Each row is a point on a landscape with many valleys, with its height.
From any point a ball rolls to the lowest of the 6 points nearest to it. It stops when none of these is lower. Distance is the straight distance between rows; heights are no part of it.
Benog (h 0.33): [161 138 115 120 158 203 166 102 118 186 105  93 132 169 127  66 167 147
 131 110  51 135 158 185  66]
bago (h 8.92): [ 92 141 126 146  55  77  85 113  90  54 149 142 125  79 109 225  59 137
  94 213 143 143  72 117 216]
rizu (h 6.56): [ 93 137 137 144 110  98 109 129 117  69 136 149 141 107 123 173  90 137
 114 160 160 139  93  95 188]
sover (h 2.98): [120 138 131 170 102 112 121 169 114 117 164 119 140 160 127  98 102 127
  52 109 179 157 113  93 134]
mibo (h 3.76): [102 137 150 150 104 127 114 162 116 142 174 103 125 110 114 137 115 105
  92  95 181 135 119 114 133]
fot (h 3.46): [174  88 104 120 170 168 123 102 158 183 137 133  97 101 135 123 185  94
 119  68 124 124 131 181 122]
gize (h 1.00): [ 54 169 214 133 145 116 142 142  90 144 159 116 132 106 128 133 104 125
 190 120  95  80 183 140 112]
Sipi (h 2.17): [146 139  99  93 121 130 179 126 156 112  82 149 168 186 147  92 138 158
 129 157 107 155 145 102 102]
Liveg (h 3.57): [163 100  74  70 119 111 162  88 134  88  65 158 147 164 122 121 154 177
 150 181  90 137 120 123 130]
kizan (h 2.60): [182 100  93  96 137 147 120  87 191 149  85 138 118 131 142 131 189 124
 159 142  89 120 110 165 107]
pez (h 0.88): [132 179 162 140 142 198 148 136  73 173 162  86 110 120 115  70 130  89
 143  91  60 141 158 184  98]
lak (h 4.25): [195  83  63 104 117 119 147 114 163 138 115 134 129 184 126  69 165 128
  93 122 143 169  86 138 125]
mebu (h 1.36): [124 148 153 129 141 175 147 138 129 172 121 123 117 122 127 113 138 119
 150 105  97 105 161 146 100]
mudit (h 0.64): [191  88  88 111 134 129 133 107 153 176 120 144 127 158 125  86 170 109
 104 104 116 147 130 168 112]
nimi (h 0.76): [149 113 118 110 159 175 144  96 172 175  78 138 139 139 151 119 181 130
 170 127  77 100 166 163  66]
tida (h 0.82): [ 75 169 156 155 115 105 129 151 119  90 136 131 182 159 144 132  76 168
 117 177 139 128 130  83 143]
mif (h 2.38): [ 54 168 215 183 119  83 104 152  85 103 180 116 164 108 124 152  90 158
 142 142 139 105 152 107 109]
Tifu (h 5.98): [179  96  68 110 125 118 142 109 147 112  88 166 123 155 114 116 154 140
 111 150 128 166 100 138 155]
zepav (h 3.26): [ 93 126 129 170  95  82  84 156  90  79 174 128 111 110 116 141 104 121
  79 129 203 174  76  96 135]
peted (h 6.51): [135 117 123 124 118 101 130 133 143  78 127 146 130 119 129 161 115 109
 107 150 162 147  90  94 180]
tede (h 2.08): [ 76 149 190 132 162 132 124 135 139 150 148 123 124  91 142 167 112 122
 176 127 128  85 177 139 130]
savi (h 6.34): [ 81 155 171 148 110  71  97 130  99  96 150 120 141  95 139 201  63 131
 129 171 167 109 113  91 168]
naze (h 0.89): [193 113 111 121 165 173 146  93 146 202 129 104 119 134 116  80 178 111
 114 104  81 140 150 203  79]
Daz (h 3.61): [117 107 119 165  93 109 102 148 131 118 148 137 103 129 128 125 108 105
  78  86 188 161  99  96 153]
Pef (h 2.73): [106 158 136 120 127 110 138 146 133  68 102 156 183 139 147 143  74 165
 108 182 123 131 110  88 164]
Lusi (h 6.08): [163 110  94 120  99 101 145 130 128  93  90 150 125 152 118 109 124 152
  99 162 134 164 105 101 157]
nulob (h 5.13): [166  98 129 136 150 152 103 119 159 167 145 111  89  89 111 128 143  85
 125  69 134 126 118 140 131]
Simul (h 2.90): [ 64 160 158 183 113 112 112 174  16 143 215  45  98 116  91 107 108 112
 132  83 133 138 124 135  82]
fimig (h 3.90): [ 92 156 146 178 118 104 107 153 110  98 167 128 125 113 122 143 103 126
 102 113 185 118 130 106 128]
Moko (h 2.54): [106 144 154 121 160 139 152 157 139 116 101 129 155 157 132 131 108 150
 145 133 121 117 153  94 129]
fir (h 5.48): [142 113 152 124 145 161 131 141 132 168 148 132  86  80 130 148 139 104
 155  92 128  96 139 141 135]
tobel (h 2.68): [ 85 156 153 171 107 111 119 162  85 113 160  93 148 150 105 119  87 131
  73 110 175 137 131 100 113]
dig (h 6.37): [ 93 135 159 117 136  96  87 119 128 111 146 141 113  59 138 209  99 105
 177 144 151  80 130 110 162]
rim (h 0.57): [151 138 132 123 157 196 156 109 117 191 143  99 117 125 146  86 161 103
 151  87  74 128 153 194  82]
nili (h 4.98): [138 120 109 115 146 134 132 129 154 122  99 153 129 120 155 144 122 137
 139 140 119 101 143 107 143]
Falap (h 1.62): [ 84 171 177 141 154 147 133 151  91 152 144  97 135 135 113 106 106 128
 146 107  86  97 167 145 110]
Dar (h 7.78): [140 125  95 111 100  98 127 116 131  83 106 155 106  85 123 180 101 149
 137 160 125 137  83  97 206]
Kavet (h 3.65): [175  73  66 106  91  97 150 104 141 131 101 131 140 207 123  62 161 153
  85 137 123 181 125 144 112]
kosa (h 4.36): [ 82 126 143 141 153 141  82 148  93 173 186  94  81  54  88 143 131  72
 149  71 144 111 142 154 120]
dap (h 2.10): [ 56 162 196 166 139 125 103 152  84 138 174 105 131 120 117 127 101 125
 160 116 141 100 156 113 115]
fuzu (h 1.96): [ 92 139 166 168 106 105 129 167  94  87 135 137 161 150 139 133  88 170
  85 163 170 135 118  86 131]
bek (h 2.85): [ 66 160 180 175 114  74 108 141  91  83 170 115 149 127 128 144  96 153
 107 140 175 117 108 117 113]
Setot (h 1.01): [124 150 125 134 134 122 154 156 142 100 110 145 162 186 147 102 109 161
 116 138 119 143 141 102 107]
lar (h 1.97): [170 102  99 114 140 150 135  83 155 164 113 122 144 186 127  86 183 148
 128 119  87 133 132 186  75]
goz (h 6.36): [168 106  68  85 103 126 155 100 124  84  89 154 107 125 118 151 118 141
 130 156 106 131  89  94 175]
gera (h 5.78): [162  99  95 121  99  98 135 128 137 100 112 153 113 141 137 112 127 129
  88 131 155 160  92  95 174]
bubif (h 4.29): [140 138  99 107  98 117 168 136 130  62  80 156 177 144 133 130 100 164
 117 177 123 172 114  86 169]
gak (h 3.56): [ 76 151 170 145 138 135  83 152  84 158 184  95 108  67 102 156 114 100
 161  93 131 108 144 131 127]
rubul (h 2.11): [117 141 153 108 165 153 145 118 172 148  97 149 122 110 147 130 140 130
 200 128 101 103 170 140 119]
vodi (h 1.54): [ 89 157 178 121 164 161 149 132 138 160 129 130 151 113 135 118 123 149
 189 127  86 102 176 142 112]
Vuvam (h 5.03): [178  88  60  73 102 104 166 106 137 109  74 151 145 176 117 100 166 148
 123 164 133 167 100 130 137]
raza (h 3.99): [119 127 131 136 112 115 131 159 133 105 120 149 144 139 146 134 119 151
  99 144 141 127 113  85 145]
Mikan (h 2.36): [153 121 108 145 127 131 137 137 129 126 134 113 150 193 146  76 123 146
  75 112 151 173 126 116 116]
Robem (h 2.92): [110 159 145 166 120 151 143 150 109 143 150 118 132 139 121 105 123 119
 115  99 134 132 158 132 104]
fofum (h 1.47): [154 101 124 101 144 157 136  97 180 164  90 157 104 111 137 159 160 109
 167 137 105  88 152 156 107]
Zaseg (h 1.83): [136 119 123 146 140 160 154 127 127 156 134 104 134 170 123  63 117 131
  87  80 114 153 133 132 113]
deda (h 1.06): [169 134 125 130 142 178 126 111 131 186 129 105 121 170 119  77 143 112
  91  81  99 139 132 177  92]
Mize (h 4.52): [ 96 143 153 115 148 122 108 144 144 117 124 136 125  81 133 174 120 117
 171 143 132  86 149 119 142]
Subal (h 7.05): [120 146 138 121 121 100 115 121 142  99 112 145 124 108 146 159  97 121
 145 159 136 102 125  83 162]
Dazu (h 3.92): [194  96  85  94 129 126 132  85 167 142  87 152 112 127 133 109 180 115
 143 131 116 132 111 166 125]
peruz (h 6.92): [153 114 117  99 136 126 119 114 140 102  96 132 106  96 135 160 110 120
 148 139 133 113 118 115 164]
Midok (h 3.14): [177 124  86  95 135 131 146 115 161 118  78 139 158 150 143 101 168 143
 157 156  97 116 131 131  99]
duro (h 1.81): [ 90 155 154 135 159 157 107 159  70 185 182  61  98  94 107 107 134  82
 164  78 103 124 146 177 112]
buti (h 7.85): [ 81 154 125 128  90  96 115 124 114  65 121 139 139  75 135 196  73 134
 138 180 138 120  80  88 183]
Loper (h 1.49): [157 123 120 116 155 158 146 107 149 151 112 130 140 142 134 105 152 132
 132 116  98 122 141 158  87]
Vid (h 1.63): [ 50 156 205 158 129 106 111 160  69 141 180  96 111  83 113 152 107 123
 166 123 108 105 178 133 106]
zelin (h 3.85): [100 139 161 134 147 153 115 148 121 162 164 114 121 115 111 124 124 113
 122  87 145 119 156 132 127]
vose (h 4.94): [101 132 178 128 147 133  76 141 129 138 165 120  96  71 127 178 131  94
 185 105 153  88 138 133 133]
nubiv (h 5.36): [156 113 106 119 138 131 106 130 140 134 132 144  95 129 127 114 129  98
  98  99 156 140 103 123 151]
paf (h 2.91): [ 72 138 159 186  93  90  94 169  66 104 185  98 136 121 125 133 101 126
  78 114 194 142 105  95 106]
katap (h 1.27): [179  91  92 116 154 162 126  71 175 178 100 133 138 155 141 108 201 113
 157 132  82 133 157 185  75]
Mitim (h 4.77): [ 92 145 151 166 108  81  62 144 108  82 153 130 108 109 122 186 106 123
 107 140 196 114  90 111 147]
vifo (h 5.00): [175 107  91  89 141 129 136 102 166 142  92 155 106 134 152 132 160 127
 127 135 134 123 119 144 128]
robuv (h 2.63): [158 131  92 122 139 162 166 127 146 154 104 130 152 177 139  84 147 146
 102 131 117 140 160 135  96]
vetuz (h 7.33): [111 110 139 131 128 111  98 134 149 113 149 140 112  84 133 182 120 117
 125 135 169 105 116 107 167]
rud (h 2.02): [178 104 100 116 154 163 134 102 182 163  98 126 116 133 139 113 178 111
 126 112 105 105 143 161  88]
tuk (h 0.50): [140 131 137 112 166 170 191 105 153 168  79 108 159 179 147  86 159 145
 169 142  65 113 181 177  54]
Godun (h 7.63): [135 120  95 123  77  86 120 138 113  65 148 158 109  90 122 187 100 139
 111 149 156 151  80  83 200]
milaf (h 4.79): [179  68  49  71  77 123 185  69 128  98  83 149 126 156 101 118 160 160
 133 171  85 153  98 121 163]
Zimon (h 0.46): [130 146 138 115 172 187 163 117 131 169 114 111 139 161 124  82 153 130
 149 111  53 110 155 173  73]
vego (h 6.91): [ 79 140 180 124 139  94  72 131 149  89 153 138 137  75 131 193 101 123
 152 150 151  98 113  97 180]
boni (h 4.57): [111 129 142 162  98  92  66 140 117 114 162 117  91  86 130 183 121  89
 125 116 209 131 105  90 149]
sut (h 3.91): [184  77  42  63 119 126 151  79 169 118  55 146 124 129 138 145 183 140
 183 174  99 120 116 155 136]
sazil (h 4.80): [162  94  97 117  84 114 136 138 130 121 141 152 107 120 119 123 129 110
  81 110 158 166  82 106 176]
bufet (h 2.50): [174 121  89 132 137 131 153 137 126 141  97 112 160 215 122  54 131 158
  91 107 124 164 143 146  88]

Where does a ball stop that starts at each point below?
boni => tida
buti => tida
bago => tida
rizu => tida
kizan => Benog
kosa => Benog

Call two points neighbours if one is among the 6 nearest of the other. Go from one point of each pair to the other, from neighbour to neighbour, staying as low as possible. Name the highest point that can't be avoided.
tida, gize => Mikan
gize, Benog => vodi
mudit, Benog => deda
